Each row is a point on a landscape with many peaks, with its height.
From any point a climber takes the steepest step (rise divided by distance) to one of its 2 nearest points. It stops when none of these is higher. Distance is the straight distance between rows; heights are no part of it.
(146): [121  98  97 101 129  83 131 119 145 133  90 159  83 188 125 157 139 102
 123 139 152  97 171 151]  height 669
(800): [119 135 152 152  37 126  63 138 143 138 124 141 152  88 141 133  94 139
 151 112 129 141  76  99]  height 572
(436): [156 112 114 133  98 103 109 162 191 168  62 156 106 203 102 159 125 114
 157 108 133 108 128 117]  height 125
(469): [135 133 144 174 127 127 181 155 130 141 125 106 100 179 148 134 142  91
 104 123 125 152 115 117]  height 131
(740): [188 106 176 103 171 130 146 162 178 120  96 147 118 175 109 147 132 180
 147 113 108 164 141 122]  height 401
(156): [ 67 169 133 181 127 165 138 134 125 154 129 122 129 107 157 113 100  52
  91 160 126  90 145 120]  height 49
(426): [123 153 173 192  65 144 116 184 140 158 132 104 124 143 151 140 120 133
 141  96 123 163  65 108]  height 193
(79): [ 48 149 111 146 176 122 159 135 129 171 121 127  99 133 136 113 132  45
  90 164 155 100 172 142]  height 38
(261): [121 147 131 141 106 153 141 120  90 118 159 100 146  58 143  91 124 139
 107 130 114 143  86 116]  height 258
(341): [194 108 101  59 145 144  96 136 160 109  99 113 140 102  78 115 148 210
 178 114 103 127 105 152]  height 380
(518): [103 161 126 160 128 171 142 104  86 152 176 101 168  29 138  65 105 103
  88 141 108 109 123 113]  height 221
(533): [ 62 151 105 122 194 151 134  88  86 124 158 131 161  87 122  92 123  68
 105 166 152 107 164 145]  height 744
(7): [165 126 173 122 130 125 156 137 135 117 135  98 103 127 118 136 137 209
 120 109 123 177 125 124]  height 251
(587): [131 121 141 149 127 121 130 152 132 111  98 165 156 188 150 156 103 103
 141 130 132 152 109  90]  height 544
(795): [125 168 168 184 101 174 128 157 110 118 156  93 149  76 166 112  98 121
 111 127 100 150  71  92]  height 323
(189): [170 104 116 124 160 140  78 126 153  85 109 188 180 184 121 174 101 108
 173 141 113 138 133 115]  height 645
(953): [192 119 180 104 133 128 136 130 154 125 128  99 112 115 103 126 133 228
 139 100 117 165 148 119]  height 278
(967): [ 98 118  97 118 141 101 115 114 124 111 105 175 104 191 136 167 132  84
 129 163 154 101 163 135]  height 685
(396): [122 150 158 185 150 163 180 158 124 152 147  92 120 129 157 114 116  69
  77 126  97 120 127 121]  height 75
(656): [ 92 152 111 139 104 167 133 114  93 144 166 106 152  34 129  72 123 118
 100 149 128 118 109 127]  height 235
(109): [199 123 157  69 144 155 103 134 139 107 140 132 155  93  94 112 121 234
 173 117 112 152 128  99]  height 345
(933): [152 120 153 106 137 114 160 113 111 117 144  96 111 112 124 131 149 184
 109 109 117 158 125 136]  height 230
(106): [119 164 149 164 146 186 148 118  73 121 173 110 178  38 146  92  93 102
  93 143  87 113  95  86]  height 199
(944): [146 110 106 117  82 130  64 115 143 118 107 157 154 113 118 141 100 153
 161 131 125 110 106 116]  height 622
(414): [ 92 141 112 133 160 128 171 114 100  99 140 122 142 123 148 111 130  75
  98 147 134 125 147 147]  height 122
(39): [145 112 164 146  42 111  81 143 146 166 129 102 108  99 116 136 146 181
 148  66 113 126  90 149]  height 557
(178): [ 28 162 109 135 166 128 118 110 120 191 144 100 118  64 107  89 117  86
  96 160 165  99 158 145]  height 678
(543): [168 120 127 113 148 138  93 172 188 128  71 167 148 176 105 152 105 145
 196 112  98 125 112 143]  height 109
(51): [160  91 109 109 192 117 111  86 133  67 143 175 162 185 136 171 147  88
 129 140 117 150 159 124]  height 554
(770): [150 101  68  82 172  99 112  64  90  88 161 163 156 134 118 140 162 118
 133 152 136 121 184 152]  height 491
(997): [100 154 135 198 115 156 160 145 123 158 135  95 128 109 150 116 107  68
  85 132 108 116 130 129]  height 61
(576): [108 151 176 199  57 166 108 176 127 157 143  89 119  98 168 123 111 126
 140  93 115 147  62 119]  height 228
(432): [ 74 115  76  82 187  91 155  89  97 122 166 125 129 116 103  95 156 110
 122 158 173 115 179 181]  height 127
(289): [172 116 161 140 135 121 147 182 187 169  87 161 115 205 117 163 117 133
 164 112 105 155 116 105]  height 470
(713): [ 85 126  99 126 110  86 169 138 147 167 130 112  68 163 125 124 160  98
 114 137 152 111 167 173]  height 32
(856): [166 110 123 105  95 110 116 121 129 134 137 109 124  91 111 122 126 201
 131 105 111 139 102 125]  height 516
(516): [192 102  86  68 130 137  80 116 134 115 112 131 158  95  90 118 130 200
 171 115 101 108 107 131]  height 406
(283): [127 118 118 140  68  93 120 134 148 147 113 128  94 141 120 142 133 141
 127 100 131 111 127 147]  height 135
(539): [ 55 160 106 135 164 154 116  93  91 124 139 146 149  96 140 112 114  66
 112 180 148  99 143 134]  height 698
(1019): [ 92 127  95  92 221 129 174  79  80 105 183 120 177  98 120  78 168  82
 106 136 144 127 169 161]  height 114
(581): [ 69 117  85  89 202 114 153  84  87 114 174 116 156 100  95  82 166  87
 120 154 176 123 183 167]  height 123
(495): [123 131 144 150 165 128 196 152 125 128 127 110 110 176 145 122 155  69
  81 128 120 137 137 130]  height 111
(77): [139 120 165 160  49 111 102 164 149 176 127 108 103 134 131 151 138 164
 152  64 127 133  97 146]  height 577
(763): [126 132 144 170  88 115 148 159 146 149 110 118 108 169 143 147 129 120
 127 113 128 143 103 113]  height 150
(954): [126 105  77  85 134  83 105 107 147 133  91 149  81 162 115 147 135 128
 132 144 148  81 176 166]  height 659
(607): [159 111 120 131 104  91 125 141 171 152  86 130  99 177 108 153 134 144
 137 101 123 114 132 139]  height 130
(909): [ 67 138 111 131 139 110 169 137 136 161 127 111  82 152 128 113 149  71
 105 153 153 107 174 163]  height 34
(459): [139 157 162 132 120 156 144 130  95 109 158 100 141  74 141 115 125 168
 110 127 110 162  87  97]  height 293
(649): [ 94 121  99 120 126 108 157 118 114 114 128 124 111 129 135 123 135 109
 106 146 150 121 146 156]  height 133
(313): [ 48 163 114 133  74 141  82 120 119 132 114 154 107  97 148 142 106  93
 129 162 150  92 101 105]  height 641
(883): [132 110 133 146  99 100 186 156 137 177 131  83  61 183 130 138 172 127
 119  98 136 134 144 168]  height 649
(606): [122 125  95  94  88 101  47 104 155 138  81 158  93 117 109 145 126 139
 155 138 143  66 134 142]  height 644
(830): [156 114 147 146 133 120 134 165 170 142  83 170 136 205 138 162 110 109
 151 119 123 151 110  94]  height 503
(859): [161 105 123 121 174 137  93 103 132  73 132 180 179 191 137 179 126  96
 150 140 118 158 141 103]  height 596
(653): [ 97 148 139 162  42 142  68 133 130 122 121 145 161  91 163 129  89 113
 141 140 135 135  64  84]  height 585
(440): [126  97 107 124 135  86 169 143 140 139 106 142  84 203 132 139 151  95
 112 131 139 123 160 149]  height 648
(247): [147 108 105 127 138 121  82 125 146  97 102 177 161 180 127 162 102 116
 164 139 131 118 132 119]  height 679
(808): [204 113 134  66 173 144 117 138 177  96  97 126 132 128  83 131 141 202
 183 118 106 140 129 150]  height 339
(65): [100 117 111 136  86 100 139 129 136 128 116 126 109 145 136 129 130 121
 120 133 144 118 129 142]  height 138
(44): [132 122 129 132  63 123  54 134 151 127 105 159 161 103 129 134  84 141
 164 115 128 119  82 103]  height 601
(417): [141 115 146 137  71 108 114 128 130 150 150  89  99  94 115 123 138 198
 139  85 115 138  98 140]  height 538
(427): [201 102 159  81 194 148 136 132 170  96 104 132 125 162  94 142 137 201
 154 113 112 146 154 144]  height 357
(530): [123 112 103  99  66 109  47 105 150 131  91 158 120  91 109 131 115 150
 152 127 136  82 117 127]  height 638
(571): [133 146 149 182  76 122 122 176 156 164 108 131 114 173 142 152 112 128
 150 101 136 155  95  98]  height 164
(418): [ 77 117  94  99 147  89 156 104 110 125 139 127 106 126 118 106 144 117
 122 149 166 117 166 174]  height 129
(271): [168 114 103 114 124 123  92 165 199 139  55 159 126 192 100 152 118 119
 176 116 125 105 122 136]  height 119
(339): [ 52 153  95 123 183 132 130  99 104 160 154 107 140  65 109  75 116  82
 102 162 171 103 168 143]  height 700
(776): [116 162 180 208  91 177 123 168 124 153 159  73 128  81 167 115  99 117
 111 110 101 141  74 109]  height 270
(36): [180  91 112  79 169 123 123  89  93  93 148 138 155 108 109 137 145 187
 132 126 116 134 136 124]  height 446
(837): [141 132 137 102 149 129 175  99  84 104 157 112 125  95 127 108 149 171
 104 127 125 155 119 132]  height 211
(511): [143 102 120 137 118  87 179 150 150 172 115 121  66 206 125 149 159 108
 112 113 138 132 150 145]  height 626
(1016): [108 135 108 112 153 132 157  90  73  95 159 125 159 109 132 107 140 106
 114 149 135 129 136 140]  height 108
(480): [113 142 150 169 176 145 209 153 132 152 133 104 112 151 148 111 135  48
  63 133 103 123 151 128]  height 93
(429): [176  98 104  87 125 126 104 103 110 110 130 131 146  96 105 124 126 200
 146 118 108 122 118 112]  height 424
(372): [126 163 162 172 122 151 144 149 118 111 136 108 148 113 158 130 103 106
 111 135 112 156  83  98]  height 398
(1020): [125 110  75  80 110  94  74  98 148 139  82 148  90 121  99 130 140 145
 145 136 149  71 159 170]  height 650
(946): [184 123 164  91 141 140 116 117 108  99 151 130 164  93 124 123 120 213
 152 122 120 161 118  85]  height 386
(115): [131 100 104 125 134 116 112 118 123  96 103 168 138 180 141 158 118 105
 134 147 142 120 147 126]  height 712
(59): [ 67 167 126 158 158 144 151 129 123 149 125 123 123 128 137 115 111  48
  87 161 136  92 160 130]  height 43
(81): [125  97  95 103 182 105 127  81 115  79 146 174 139 180 147 157 156  73
 118 151 136 138 181 147]  height 522
(585): [157 150 174 110 136 144 144 123 103  99 152 115 148  93 137 120 117 190
 129 120 122 178 111  85]  height 340
(13): [136 131 134  88 188 139 188  83  66  94 175 116 146  89 127  95 171 164
 101 126 124 150 139 132]  height 185
(810): [174 120 175 134 149 125 155 172 178 150 101 146 109 192 117 154 123 165
 144  96 111 168 126 113]  height 438
(52): [174  91  79  72 181 111 118  70  88  94 169 153 163 117 108 128 164 165
 134 135 120 124 172 138]  height 471
(315): [131  99  71  85 179  97  97  73 115  84 145 168 135 157 130 151 151 102
 134 163 149 110 191 156]  height 504
(272): [115 120 141 161  67 119 158 160 132 180 134  76  76 159 131 141 163 133
 121  85 137 124 122 162]  height 619
(467): [143 170 183 139 151 178 161 130  88  88 168  93 146  71 149  93 118 148
 100 131 109 152 101  85]  height 238
(300): [209 128 174  82 126 142 129 135 147 113 139 108 132  93  97 108 126 245
 155  98 113 157 144 108]  height 307
(697): [128 168 175 153 156 188 151 127  71  89 173 109 169  65 159  98 102 123
 106 136  98 132  88  76]  height 196
(940): [ 52 165 108 137 119 158  98 112 102 122 133 144 129  90 143 120 108  71
 114 172 153  96 115 122]  height 665
(688): [ 69 159 128 165  43 147  73 142 132 127 117 152 134 104 163 134  97  97
 140 149 148 113  85  89]  height 617
(842): [117 150 147 160 114 134 129 151 122 105 112 133 152 147 155 141 102 103
 120 136 130 152  95  98]  height 476
(588): [137 113 147 153  51 106 127 160 139 187 116  87  72 156 120 151 159 154
 145  57 134 116 122 168]  height 599

Where does a climber stop that starts at each point below?
(396) -> (587)
(271) -> (65)
(52) -> (115)
(417) -> (883)
(571) -> (587)
(7) -> (946)
(581) -> (65)
(740) -> (587)
(909) -> (587)
